Points on a hilly landscape, in no order, each with its height.
From any point a climber steps to the highest of the 2 points nearest to it. It stops when none of these is higher. Distance is the straight distance between rows; heights are no part of it.
z_58: [102  91  97 113  96 105  94  79 104  95 109  96  86 116  93 146 109  83
 106  79 112 107 109  89  92  98 102  89 100 106 101]  h=54.0
z_348: [ 84  83 120 116  93 116 127  76  97  94  86 103 110 100  50 122  93  79
  96 115 114 109 100  78  73  61  99  92 104 106 101]  h=78.0
z_790: [110 104 103  81 109  99 107 105 113  82  90 120  84 119 112 107 101 109
 134 106 117 110 108 109  97 107 104 108 117 102 104]  h=74.6
z_763: [ 74  97  89 121  78  97  96  95 109 109  81 125 134 102 101 113 123  74
  72 118  92 118  90  56 107  92 116 117 107  97 105]  h=8.7
z_912: [108 117  98 107 108 107  96  97 105  61 114  94  90 127 105  83 104 102
 128 105 106 105 120 108  94 115  60 131  86  89 102]  h=75.8
z_364: [100 105  94 102 112 102  83 104  92  77 131  88 107 105 107  83 100 110
 126  97  91 108 116 113  89 116  53 135  76  85 100]  h=79.9
z_51: [ 90 105  95  98  88  95  89 100 108 100 104 110 100 110  99 115 122  72
 125 121 103 102  75 107 118 121  99  66  62 103 107]  h=38.3
z_809: [119  95 107  87 103 106  87  96  92  98  92  77  83  89 114  93  93 112
  66 105  77  84 116 112  98  95  85 109  96 115  91]  h=73.1
z_99: [104 120  68 103  98  95 100 123  86 132 113 115 128 108  89 126 102  88
 128 110  91  87  88 100  97 107 113  85  69  95 106]  h=47.4
z_547: [128  93  80 102 107 108  85 103  75 106 108  95 105  92  93 140 107 100
 110  90 106 102 113 114  82  87 103  84  91  97  95]  h=70.1
z_152: [119 119 106  94 104 116 117  99 112  65 110  96  85 126  91 101  85  99
 125  92 114  94 119  97  98 112  87 135 102  95  94]  h=72.8
z_679: [ 75  83  94 118 111 105  89  75  97 128 126  96  98  96  90 135 113  92
  98  98 113 121  99 111  81 108  88  88 108  97 102]  h=75.5
z_12: [ 73  94  94 119  86 107  89  87 110  95  77 124 135  97  97 102 122  76
  56  93  88 128 102  64 113  87 116 114 106  91 107]  h=9.4
z_780: [105  91  94  91 103  78  84 107 100  89 107 102 100 106 129 118 115 103
 135 101 100  86 101 107  91 117  76  92  91  96 104]  h=67.2
z_480: [ 87 104 109 114 102 101 123  77  92 108  92  84  78  88 100  81  76  85
 102  89 127  87 106  99 109 106  97 110 110 122 100]  h=64.1
z_203: [ 82  99 119  97  75 113 113  77 113  85  99  90  93  97  92 108  84  86
  93  69  98  76 104  90  93  91 112  94 121 120 108]  h=79.5
z_282: [ 99 104 110 104  84  79 110  98 103 114 102  92  80 103 104 104  93  97
 107 120 126 119  64 105 124 114  98  99  84 101  88]  h=42.5
z_242: [104  86  95  99 104  94 114 100 123  87  70 120  85 106  96 110 108 114
 117  98 102  94  90  77 115  96 118  96 115  92  94]  h=61.1
z_373: [113  97 121 123 118 105 115  76  87 106  99  76 102 104  85 129 100  85
  92 120 129 111  97 110  93  92 110  99 124 115  88]  h=49.1
z_106: [130 104 113  94 116 110  92 111 113  88  80  97 103 114 107  81  98 113
  70 106  80 104 127 117  86  95  82 139 108 125 106]  h=79.6
z_525: [ 81  88 102 123 106  98  85  96 101 123 134  78  89  83 103  91 112 116
  71  74 103 103 105 102 100  85  99  79 117  90 125]  h=66.2
z_319: [117 122  96  78 108 101  94  93 100  90 106  94  85 106 105 109  98 111
 120 104  92 117 106 116  96 120  82  98  85  96  93]  h=66.4
z_138: [101  95 113  84 111  95  99  87 107 102 133  86 101 102 107 123 103 103
 122  77  97 109 106 129  78 112  77  83 100  91 102]  h=75.1
z_168: [ 85 115 114 111 102  95 134  78 105 109 104  82  88  98  97  91  78  90
 115  88 132  84 101 106  86 112  88 110 120 113 103]  h=60.9
z_997: [ 88  92 104 109  99 129  89  90 106 104  98 109 110 105  89 137 131  65
  81 115 111 133 107  78  92  84 117 108  98 110  95]  h=16.6
z_838: [ 94  74  94 127  90 110  80 108 108 101 106 100  97  88  98 105 125  92
  65  64  89  94 109  74 118  83 103  91 113 101 127]  h=61.4
z_455: [ 70  92  93 136 100  86 104  87  91 109  81  94  95 100 101  89 101  91
  87 107 117 117  87  65 123  97 114 108 114 100 100]  h=38.6
z_900: [ 70  76  96 146 112  90  95  98  79 110  93  81  95  92 108  82 110  92
  73 101 109  96  94  72 114 102 103  98 119  98 113]  h=37.0
z_617: [ 81  91  67 122  87 103  92 100  93 121 109 115 115  92 102 112 127 102
  59  84  96 103 108  79  85  96 118 104 104  92 122]  h=50.4
z_368: [ 99  89 104 103 117  71  98 106  83 118 101  86 108 103 101 124 101  97
 110 136 109 112  81 115 111 111  98  75  79  98  88]  h=57.4
z_990: [ 85  79 105 131  98 104  77 109  96 112 123  81  84  86  95  92 128  98
  57  81 100 103 103  86 107  80 101  79 110  91 131]  h=64.0
z_886: [ 80  84  91  97 100  87  77 124 100 123 121 107 119  84 132 101 111 110
 106  84  88  71 103 107  97 104  98  92 103 106 123]  h=57.9
z_847: [ 81 104  53 119  91  96 101 114  89 128 102 119 126 108  99 117 121 101
  83  93  95  93 104  84  81  94 126  97  95  88 117]  h=48.6
z_394: [ 73 103  94 129  94 120  99  83  95 126  96 106  93 103  78 110 115  73
 107 120 126 137  95  78 103  99  92 112 113 107  97]  h=81.1
z_833: [ 81  72 118  99 120  84  99 116 102 107 108  90  88  92 135  77 101 102
  87 100 115  84 104 121 114 105  88 103 121 104 107]  h=45.1
z_749: [112 101  96 101  76  85  90 101  89 116  99 103 105  86 112 103  97 112
  96 113  92 102  60  85 119  95 125  91  98 100  92]  h=21.6
z_67: [119 123  88  73 115  95 104 123 104 104  99 103 103 105 115  74  87 132
  90 100  91 124 112 112 104 112 101 113 102  87  94]  h=57.7
z_286: [ 70 108  84 106  98  83  90 100  88 140 111 108 126  85 114 102  92  94
 101 115  86  86  81  93 102 112 121  82  93 106 111]  h=30.0
z_706: [120 119  95 105 109 100  93 118 102  78  94  99 106 101 103  82  95 125
 116 127  85 113  98  93 103 105  83 155  92 101  98]  h=51.2
z_71: [ 89 103 101  77 127  89 111  94 114 112 109 103  91  99 112 103  93 117
 108 100 103 129  94 122 102 123 105  89 111  87  94]  h=54.1
z_465: [ 74  89  88  95 102  94  90  84 116 103 104 115 108 103 100 118 123  76
 124 105  98  96  84 104 100 132  98  80  73  99 112]  h=35.9
z_965: [ 93  80 108 117 117  83  96  86  89 101  97  85  94 101 100 123 112  84
 111 127 129 103 100 119 103 111  89  77  85 108  97]  h=60.7
z_583: [131 101 118  85 107 117  93 102  96  92  97  86  98  95 109  87  94 121
  71  91  68  85 120 119  86  86  83 117 115 110  95]  h=75.7
z_890: [ 90  90  88 104 116 113  85 157  78 101 117  94 103  98 104  65 106  99
 113  75 101  76 113 124  99  80  95  91 105  71 109]  h=62.8
z_401: [ 85  93  85 123 105 121  85  87  83 118 109 104 114  97  97 103 132  91
  75 118 113 128  97  71  75  82 112 111 117  77  92]  h=18.7
z_590: [ 88 100  80  94 101  98  85 103  98  99 101 104  94 100 114 113  99  98
 117  82  89  94 101  83 119 120 109  96  89 109 104]  h=53.6
z_725: [ 87  84  83 112  91 102  87  93 110 103 105 105  90  97 109 123 109  99
  96  67  99  97 109  77 105 104 105  96 108 106 115]  h=57.6
z_36: [ 70  86 108 123  86  99  99  74 111  92  71 132 117  99  75  96 112  89
  79  94  98 128  94  66 115  76 111  96 111  87  91]  h=10.5
z_69: [ 70 101  91 103 109 100  90 118  84 133 107 101 112  87 115  87  91  90
  88 115  80  79  84  97 113 105 125  67 101 105 112]  h=28.2
z_331: [108  92 114  97 116 115 111 100 103  71  83 126  96  97  91  72 101 110
 102  75  80  83 103  87 135 102 111 109 112  99  90]  h=54.2
z_567: [ 91  95  89 108  84  98  90 102  98  98  80 113 118  96 103 108 103  80
  82  87  82 105  86  64 135  95 131  96  94 114 105]  h=12.9
z_141: [106  96 100 108  95 104  82 112  93 104  97 100 100 104  92 131 123  83
 111 121 112 112  85 100 120 103 115  74  73 118 109]  h=41.2
z_832: [110  82 112  89 105 111  98  98  89  93  91  89  70  93 113  92  97  86
  66 107  92  80 101 107 114  95  94 100 111 107  85]  h=70.6
z_719: [ 86  97  67  97  92  86  83 116  86 124 109 105 123  87 118 104  97 108
 107  80  92  73 109 111  88 103 104  86  90  93 105]  h=54.3
z_35: [ 94 103  92  84 110 101  88 118  92  93 100  96  93 110 119  89  92 108
 118  95  83  89 106  93 125 122  98 112  91 108 100]  h=56.8
z_374: [ 67  98  85 119  72  92  97  95 115 112  80 119 102  95  95 122 109  77
  98 117 108 113  88  66 111 101 111  97 101 108 111]  h=7.5
z_523: [105 111  92  82 111  95 105 130 105 101  98  94 123 106  80  78 103 114
 137 118  75 134  99 122  84 104  66 109  63  80  86]  h=49.0
z_317: [117  96 104  81 101  93 129  91 133  87  87 116  90 112  95 102  82 103
  95  96 127  78 112  93  83  98 111 107 104  94  93]  h=80.8
z_721: [114  94 106  93 112  97 103 106 114  88 106 110  90 110 122 116 105 118
 124  86 110 104 113 108  86 103  94 107 133  96 107]  h=79.7
z_346: [ 78  72  99  72 119 109  81 125  83 116 115  97 100  95 118  82 100  95
  94  91  81  89 100 135 100 100  93  86  99  93 100]  h=50.9
z_191: [106  87 118 109 111  93 119  90 124  92  95  96  91  93 113  79  95 102
  65  87 122  75 109 100 102 102 111 104 134  96 105]  h=74.3
z_649: [ 84 105  93  88 117  88 101  88  94 118 110  93  91  84 113  90  86 117
  94  95 101 118  93 114 107 116 112  86 104  91  94]  h=56.7
z_159: [ 97 120 108  86  87  86  85 108 112 101 104  92 100 121 110  85 102 112
 122 119  78 106  75 103 117 123  79  96  62  99 102]  h=59.6
z_747: [108 130  86  90  92 107  77 117 100 107  90  86  98  90 105  80  96 131
 108 107  70 110  99 104  97  92  88 116  67 112 102]  h=45.6
z_907: [ 88 102  97 100  68  95  98  94 119  96  81 121  89  87  99 115 108  82
 119 113 111 101  76  79 110  98 117  88  91 112 107]  h=6.2
z_229: [100 109  82 102  76  97  90 102  95 106  97 115 117 102 104 124 110  75
  88  91  91 118  83  70 121 100 130 105  75 114 103]  h=14.1
z_408: [ 70  92  97 124 113 113  92  78  91 129 107 100  96  99  81 122 115  81
 107 121 122 133  91 101  99 110  93  98 106 105  98]  h=74.8
z_585: [119 119 112 106 106  91 127  77 102 103 104  74 100 101  96 123  83  88
  91 110 121  99  90 115  85 114  96 100 127 103  83]  h=47.1
z_672: [105 101 110  92  82 123  97  79 101  80  92 104  94  92  91 107  89  76
  88  67  82  88 113  88 118 100 113  97  97 123  99]  h=89.8
z_290: [ 93 125  80  79  92  97  88 136  88 113 101 113 127  97 104  76  86 118
 144 109  79 108 102 115  96 102  93 104  91  87  91]  h=42.1
z_123: [113 112 116  86  94  93 114 101 120 102 101  93  71 111  94 111  96 100
 104 117 124 121  84 119 115 114  98  89  84 101  91]  h=44.0
z_817: [129 112 103  90 101 114 123  94 115  71  90 102  79 116  78 112  90  96
 123  93 108  95 105  89 110 104 100 111  92  97  87]  h=76.8
z_126: [112  90  95 108 121 109  87 140  91  97 122  86  94  88 108  73 113 119
 101  64 102  85 111 109 103  76 106  92 109  78 125]  h=65.8
z_199: [111 108 111 119  87  97 126  57  86  87  95  86  90 106  83 104  91  69
 109 111 136  93  94  93  84  87  97  99  93 108  89]  h=77.4
z_798: [104  96  86  97  93 112  87  84  95 106 103 117 104  64 117 105 108 102
  82  86  90  85  99 100  91 101 123  96 116 112 111]  h=55.6
z_858: [104 102 116 119  93 100 141  71  89  93  93  83 109 106  67 114  90  76
 108 103 129  79  81  95  69  84  98 103 111 110  91]  h=73.8
z_613: [ 99 120  89  76  87  95  91 132  99 115 100 104 122  98  88  86  96 113
 144 112  76 117  91 124  90 101  79  94  69  81  87]  h=45.5
z_545: [ 75  98 134  96  99  88 119  87 116 103 123  85  91 101 110  76  83  94
 110  88 131  82 112 125  90 105  80 112 113 114 112]  h=57.5
z_142: [126 132 116  89  99  90 118  89 122 106 103  84  88 102  95 107  87  95
  87 127 120 118  94 121  95 121  87  98  97 100  82]  h=45.4
z_101: [ 72  89  76 111  94  91  96  94 112 119 111 119 108 100 100 134 132  85
 101 102  98  98  96  97  88 129  93  95  83 105 123]  h=33.8
z_255: [ 92  94  96 121 106 109  91  79  83 113 103 106 111  93  99 104 121  91
  85 113 112 133  76  72  96  77 128 108 112  90  84]  h=19.6
z_332: [ 98 117 112  71  92 103 118  94 121  79  93 115  76 121 100  95  88 103
 127 110 122 108 103 106  89  99 110  97  98 106 108]  h=74.5
z_427: [ 85  96 118 112 102 108 101  90 108 105 124  75  87  89 113  99  95 107
  78  73 100  90 101 103  98  94 106  88 140 107 116]  h=69.9
z_748: [ 80  86  89 100 108  93  90  81 101 128 132  94 104  89 100 119 100 112
 102  71 102 111 103 119  80 100  95  81 104  85 103]  h=81.4
z_5: [ 84  88 126 126 108 102 135  75 118  91  87 104  98  94  78  74  95 101
  65  83 109  79 100  86  98  93 111  94 133  95 106]  h=71.3
z_696: [ 84 101 104 118  69 105 112  64 103  95  82 123 106  78  77 104  97  64
 105 102 122 114  88  76  95  75 112 103  89 113 102]  h=68.5
z_540: [116 112  91  92 110  93  87 125  90  91 105 101 113 110 111 112 108  98
 147 128  84  89  94 101 101 119  78  89  79  94 101]  h=73.0
z_429: [ 91 126  86  96 102  92  93 135 106 114  77  84 111  96 101  69  88 130
 113 106  70 114 113 115  88  83  84 116  71 107  93]  h=48.9
z_134: [ 93  88 113  79 111  67 105  90 114  89  96 103 106 106 118  92 105  96
 123 126 110 106  95 127  92 130  76  98  90  89  91]  h=40.4
z_40: [107  78 101 107 109  85  86 101 100  94 103  94  91  95 115 135 120  96
 119 110 114  93 106 115  89 107  82  75  95 103 105]  h=63.6
z_852: [117 113  95  84 119  94 110 120  97  91 107 106 117 111  91  84 102 111
 119 112  83 146 126 124  69 113  61 119  84  91  94]  h=52.3
z_628: [ 85  83 105 112  95 103 100  84 106  85  71 116 100  89  90  92 101  90
  77  80  88 105  96  74 131  88 127  85 109 104 100]  h=11.6
z_239: [130 128  95  92 115  92 104 112 116  90  97  98 110 110 108  93 100 116
 100 111  86 132 128 109  66 111  68 127  93 103  98]  h=54.6
z_764: [ 84  87 112 116  94 105 138  79 124  98  87 109  93  99  69 104  92 110
  86  99 113  88  99  76  78  84 101  94 137  84 101]  h=67.8
z_96: [ 86  93  96  94  80  99  96  87 119  85  82 122  83  90 111 109 108  93
 126 107 115  83 101  84  85  99 107  94 104 110 112]  h=5.0
z_232: [107  77 111 112 126 102  96 102  82  86  85  93  87  78  95  78 117 101
  65  97  90  87  84  98  97  96 126  74 108  86 114]  h=65.9
z_406: [ 91  95 108  94 103  67 111  90 111  93  92 102  88  99 126  92  95  98
 120 122 130  91 102 112  90 119  82 105 101  99  94]  h=41.8
z_372: [ 96 126 114  71  89  99 112  91 117  79  96 107  86 133 101  75  78 104
 104 110 117 103 119 114  88 107 102 112  93 113 110]  h=70.5
z_647: [ 93  96 110  97  91  98 103  83  94  92  85  90  74  86 108  87  85  87
  84 106 108  87 103  96 122 103 107 104  97 122  91]  h=67.7
z_267: [125  91 105  96 104  87 127  81 127  94  81 121  95 110  79 114  91  96
  81 102 125  85 102  93 104  98 114  98  98  92  74]  h=78.1
z_382: [ 97 103  78 104  96 112  97  95  97 105 102 119 115 107  98 141 129  70
  84  96 103 131 101  79  94  94 125 111  81 110 104]  h=15.4
z_983: [108 124 109  82 102 101 102  79  98  94 122  77  93 107 103 120  92  97
 109 100  92 110 102 125  77 121  84  81  98  99  92]  h=70.4
z_937: [104  85 113  73 112 113  82 124  82 105 121 100  85 112 123  88 100  98
  87  96  87 106 113 139  92  89  77 102 117 103 103]  h=48.4
z_369: [117 108  98  88  88  93  89 122  90 109  92 102 108  90 115  80  92 128
  96 110  71  86  74  88 123  94 122  89 102  94  99]  h=22.9
z_122: [123  98  93  96 112 102 100  89  86  93  98  92  95  92 103  88  93 120
  72  78  85  93 104  97 109  98 122  92 107  90  94]  h=62.1
z_300: [116 112 116  91 105 103  90 111 123  96  91  97 106 126 109  82  86  97
  60 111  99 104 133 124  83 107  81 129 114 128 107]  h=83.2
z_979: [115 117 122  83 100 102 109  93 121  94  93  96  99 108 112  79  78 100
  67 112 106  89 120 117  94 112  99 122 125 114  92]  h=79.4
z_863: [ 92  98 114  75 106  97  95 104 104  83  98 104  90 134 110  75  88 104
 100  98 104 102 129 126 107 119  85 122  91 116 108]  h=66.9
z_711: [108 106  77 110 102 108  92 124  88 114 105 113 115 106  90 140 127  79
 112 115 100 106  87  95 110 108 118  86  70 112 114]  h=43.9
z_137: [ 96  78 129  84 114  90  91 119 101 110 129  94  92  99 130  82 104 101
  87  94 104 103 109 139 107  86  84 100 126 109 111]  h=46.6
z_339: [112 104  92  95 102  98  81 108  91  92 135  87 100  95 113  97  97 114
 126  75  95  93 115 108  97 108  66 122  83  91  99]  h=84.7
z_740: [101  86 113 101 100 110 133  80 100  78  91 100  95  96  66 121  91  82
  99 113 117 101  98  79  72  68 104  72  79 104 113]  h=84.4
z_492: [125 110 105  99 113 104  89 137  91  88 100  85 107 104  99  98 114 109
 131 132  93 102  97 119 127 115  78  80  68 102 107]  h=79.8
z_220: [ 87 114  84  91 109  99  92 139  94 117  74  80 104 101 101  68  87 120
  95 106  70  97 123 125  97  83  83 101  82  98  84]  h=51.6
z_623: [107 120  80  97  62  91  79 117  81 130 106  95 115 115  92 110  94 103
 105 110  97 109  80 108  97  84 107  90  59  92  82]  h=40.1
z_713: [110 111  81  93 112 103  96 141  85 101  76  81  95 101 100  60  92 118
  82  99  82  86 120 120 100  85  98  92  95  78  88]  h=53.7
z_829: [ 82  93  88  99 112 109  78 140  65  94 121  99 120  99 105  73  80 110
 112 112  85  94 116 117 102  99  80 137 100  94 102]  h=55.5
z_503: [113 111 101  91  86 128  91  93  99  72  87 102  87  92  88  90  94  87
 104  83  78  91 109  82 130 105  98 119  82 119  96]  h=80.9
z_175: [ 91  87  74 110  95 109  89 112  88 118 104 113 107  69 115 101 118  99
  68  84  91  75 103 100  90  95 122  90 108 104 125]  h=52.8
z_924: [109 100 109  73 102  96 141  87 120  83 101 113  92 100  90  98  76 101
  94 107 122  85 103  79  67  91 111 101  86  99 107]  h=84.5
z_53: [114 127 104  86  92  99  91 110 115  88 100  97  84 121 107  88 109 116
 123 116  92 125  87 113 108 115  75 107  71  97 100]  h=62.7
z_839: [ 70  85  95  78 116  93  91  96  88 119 109  92 106  79 113  79  88 108
  97  97  87  99  95 124 107 116 105  89  94  96  96]  h=53.9
z_349: [ 94  83 105  83 102  78  75 124  92 102 116 102 117 102 139  91 104 114
 120  89  86  85 109 113  99 107  81 106 102 107 112]  h=62.2
z_473: [ 80  91 124 105  89 119 110  97 120  92 108  82  85 102  99 102  93  96
  83  68  98  79 106  94 101  85 109  91 138 113 116]  h=73.9
z_506: [116 111 105  94  96 109  95 114 105  72  84 107  96 110  98  74  95 116
 118 115  88  97  98  87 126 104  95 149  94 110  97]  h=53.8
z_81: [139 106 100 104 101 111 108  98 101  65  86  96  81 111  77 110 109  91
 123 113 104  93  99  91 119 102  86 106  72  95  86]  h=80.6
z_945: [ 78  99  94 120 101  79 102  89  84 124 102  92  96  98 105 100  96  95
 103 112 118 123  68  84 126 109 112 102  99 104  91]  h=40.5
z_285: [ 86  91 105 131  92 126 110  79  91 112  87 100  97 112  68 107 109  78
  99 118 129 120 112  70  92  79  85 115 128  95  90]  h=89.2
z_162: [111  96  92 106  89  91  89  78  80 110 100 110 110  85 101 106 106 104
  86 106  99 115  70  85 108  86 133  97 100  95  83]  h=20.7
z_934: [ 93  84 100 112 100  99 115  81 125  90  77 115  81 100  92 108 105 114
  95  93 105  99 100  77  99  93 112  92 130  87 103]  h=64.2
z_484: [112 109 120  91  85  91 132  72 114  80  94  88 104 119  79 117  86  95
  86  90 102  70  91 101  84 103 105 100 110 104  79]  h=66.8
z_326: [106 102 124  91 103 113 120  82 108  75  91 126  99 106  84  88  91 109
 105  66  80  75 109  92 115 101 104 104 115 107  84]  h=52.2
z_291: [126 105  80  94 109 110  95 113  77 102 110  88 101  89  88 124  95 104
 125  93 102 105 123 126  81  96  83  84  86  88  86]  h=74.4
z_296: [103 117  82  83  85  85  89 120  88 127 105  95 107  98  96 107  89 116
 120 111  88 111  80 115 100 100  99  79  70  87  84]  h=42.0
z_801: [ 83  88 107 122  73 125 120  79  93 107  92 104 105 101  52 115  93  82
  95 113 117 105 107  69  76  73  78 104 131  91  99]  h=82.1
z_775: [109 106  74  91 105  99  94 115  84 104 118  91 105  91  98 107  89 115
 130  77  98 101 121 120  86 101  76 103  86  77  81]  h=79.0
z_572: [ 87  96 111 116  79 104 112  58 101  97  83 116  98  74  85  96  91  81
 102  96 112  97  91  81 103  88 113 103 111 118  95]  h=63.7
z_998: [109  88 119 116 102 109 107  76  97  91  99  83  96 117  81 144 106  82
  93  99 113 102 105 100  90  88 113  87 113 114  94]  h=51.3
z_17: [100  86 106  81 115  80  90 117  95  92 101 108 117 129 113  75  92 113
 100 100  89 114 123 130 104 125  74 130  97 107 109]  h=63.8
z_216: [140 112 103  88  99 104 102  84  92 102 101  96  91  98  87 124  95 112
  95 105  92 120  86 108 103  94 113  91  98  98  80]  h=57.8
z_147: [124 107  97  92 108 100 109  79 101  93 101  94  89 103 103 111  91 115
  89  83  92 103 100  95 105 107 116  97 114  95  88]  h=60.3
z_992: [ 86  81  95 121  90 120  85  81 103 105 104 108 106 110  89 132 126  81
  72 101 106 125 109  69  87  85 103 107 120  91  96]  h=17.7
z_581: [146 119 105  90 107  99 108 103 113  83 105  90 106 110 106 107  94 117
 100  94  89 103 123 108  74 108  70 128 110  95  93]  h=56.6
z_975: [ 99  98 107 110  94 111  96  65  97 102  97 109  95  66 107  98  98  99
  91  95  98  91  90  94 101 100 119  97 131 114 101]  h=59.0
z_188: [117  97 116 103 101 106 103 103 122  87 119 100  98 107 111 102 106 123
 112  61  97  86 107  97 101  85 104 113 143 100 116]  h=74.2
z_148: [111 120  87  94  95 107  89 137  82 112  93  99 114  96 107  70  84 117
 108 107  71  73  92  93 117  87 122  83 100  90 104]  h=24.2
z_891: [117 110 121 106  75  98 114  62  97  86  93  98  87 101  79 107  98  76
 103 121 122 106  82  97 102  87 105  93  86 108  84]  h=80.7
z_901: [126  85 109 100 125 101 100 108  85  84  95  89  92  86 103  75 108 115
  62  80  93  80 102 109  95  94 119  82 108  80 108]  h=63.9
z_234: [137 109 104  90 107  93 113  92 120  93 109  88 100 111 111 111  87 115
  77  78  99  88 116 103  93 113  95 110 117  91  88]  h=58.5
z_511: [ 89 109  84  80 111 119  85 144  82 119 101 107 103 100 113  78  97  93
 100 110  74  80  91 107 110  96 118  75 100  96 108]  h=26.0
z_403: [118 122  83  83 101  88 108 120  98 106  85  92 101  86 107  66  84 134
  78 100  90 111 117 116  93  94 107  93 101  79  85]  h=55.7
z_411: [ 98  74 129 123 122 107 111  89 101  80  87  94  81  88  86  82 113  89
  58  87  98  90  93  93 104  96 114  82 124  92 115]  h=68.4
z_398: [103 111 100  69 110  75  96 117 109 103  96 109 111 114 119  79  93 121
 103 117  89 124 106 119 103 125  86 117  92  99  95]  h=60.6
z_980: [117 106 122  96 110 103 121  83 117  96  89  99  98  88 104  71  84 100
  63 104 110  78 101 110 107 110 112 110 133 104  88]  h=76.6
z_520: [114 120  84 107  62  96  85 123  81 128 100  91 116 114  94  91  81 120
  96  97  81  92  79  89 114  77 117  95  75  89  87]  h=38.5
z_272: [117 100 101  93  97 102 109 111 109  78  83 119  98 103  97  91  99 113
 127  98  91  88  84  75 134 104 110 122 101  97  87]  h=57.2
z_311: [ 96 120 103  82  96  92  87 124  99 114 112  97 111 116 110  87  85 115
 128 110  68  96  82  94 122 120  93 101  74 101 104]  h=55.9
z_502: [ 99 107  87 105 115 107  87 137  78  87 104  94 115  97 104  69  79 125
 103 129  81 101 109 102 105  93  92 149 104  95  99]  h=52.5
z_437: [134 105 105 108 106 107  95 116  97  75  87  84  92 108  89 103 112 103
 120 120 113  98 109 111 135 108  97  82  70 112 106]  h=85.5
z_115: [105  96 126 111  67 114 103  77 101  88  92 115 100  99  75 114 114  58
 102 113 128 123  78  93 104  71 115  89  79 114  94]  h=75.3
z_16: [100  92 114  84  94  99 137  73 108  76  94 115  99  92  75 111  82  94
 105  92 102  91  97  76  72  75 104  83  82 101 106]  h=90.4
z_245: [ 75  89  86  96 118 116  85 149  72 106 118 103 126 104 103  63  87 100
 122  90  87  74 113 125 106  95  92 108 104  79 102]  h=59.3
z_302: [ 93 103 121 101  86  91 146  72 107  90  96  95 113  98  75 101  82  94
  93  91 115  61  81  98  76  94 102 106 117 107  83]  h=69.7
z_797: [ 60  89  79 111 101  84  92  92 101 138 113 112 127  88 107 115 110  92
 100 109  89  86  86  95  90 125 102  93  93 101 117]  h=31.9
z_462: [105  91  99 106 111 115  83 123 106 102 130  95  92  89 115  90 114 117
 106  59  94  92 111  96 113  84 102 102 121  98 126]  h=69.2
z_225: [ 72  78 108 102 103  73 101  99 115 102  97  99  87  95 131  91  99 110
 108 101 122  82 106 103 102 109  90 107 117 106 108]  h=43.5
z_402: [ 99 108  53 114  96  96  99 122  84 124 107 116 126  97 101 123 103  98
 115  90  94  75 101  89  89 103 117  97  91  90 107]  h=50.8
z_686: [150  95 115  95  83 117  98 112  94 102 101  99  90  98  81 121 105 118
 100  99  94 118  72 112 115  92  98  97  84  95  87]  h=55.4

Call two points neighbours if one is among the 2 nearest of the other. Go from one point of each pair to the other, from neighbour to neighbour, staying as high as possible. Name the lowest point that can't be avoided.
z_721, z_891 => z_706
z_285, z_748 => z_408
z_437, z_339 => z_152
z_891, z_35 => z_311
z_725, z_748 => z_590
z_16, z_891 => z_484
z_285, z_16 => z_348

For each start below, name every point that the climber comes to, in order.
z_617 => z_175, z_798, z_975, z_572, z_696, z_115, z_891
z_220 => z_713, z_403, z_67, z_398, z_17, z_863, z_372, z_332, z_790, z_721
z_311 => z_159, z_53, z_319, z_983, z_138, z_748
z_286 => z_797, z_101, z_465, z_51, z_141, z_711, z_99, z_402
z_382 => z_997, z_992, z_401, z_255, z_162, z_749, z_369, z_148, z_511, z_69, z_286, z_797, z_101, z_465, z_51, z_141, z_711, z_99, z_402
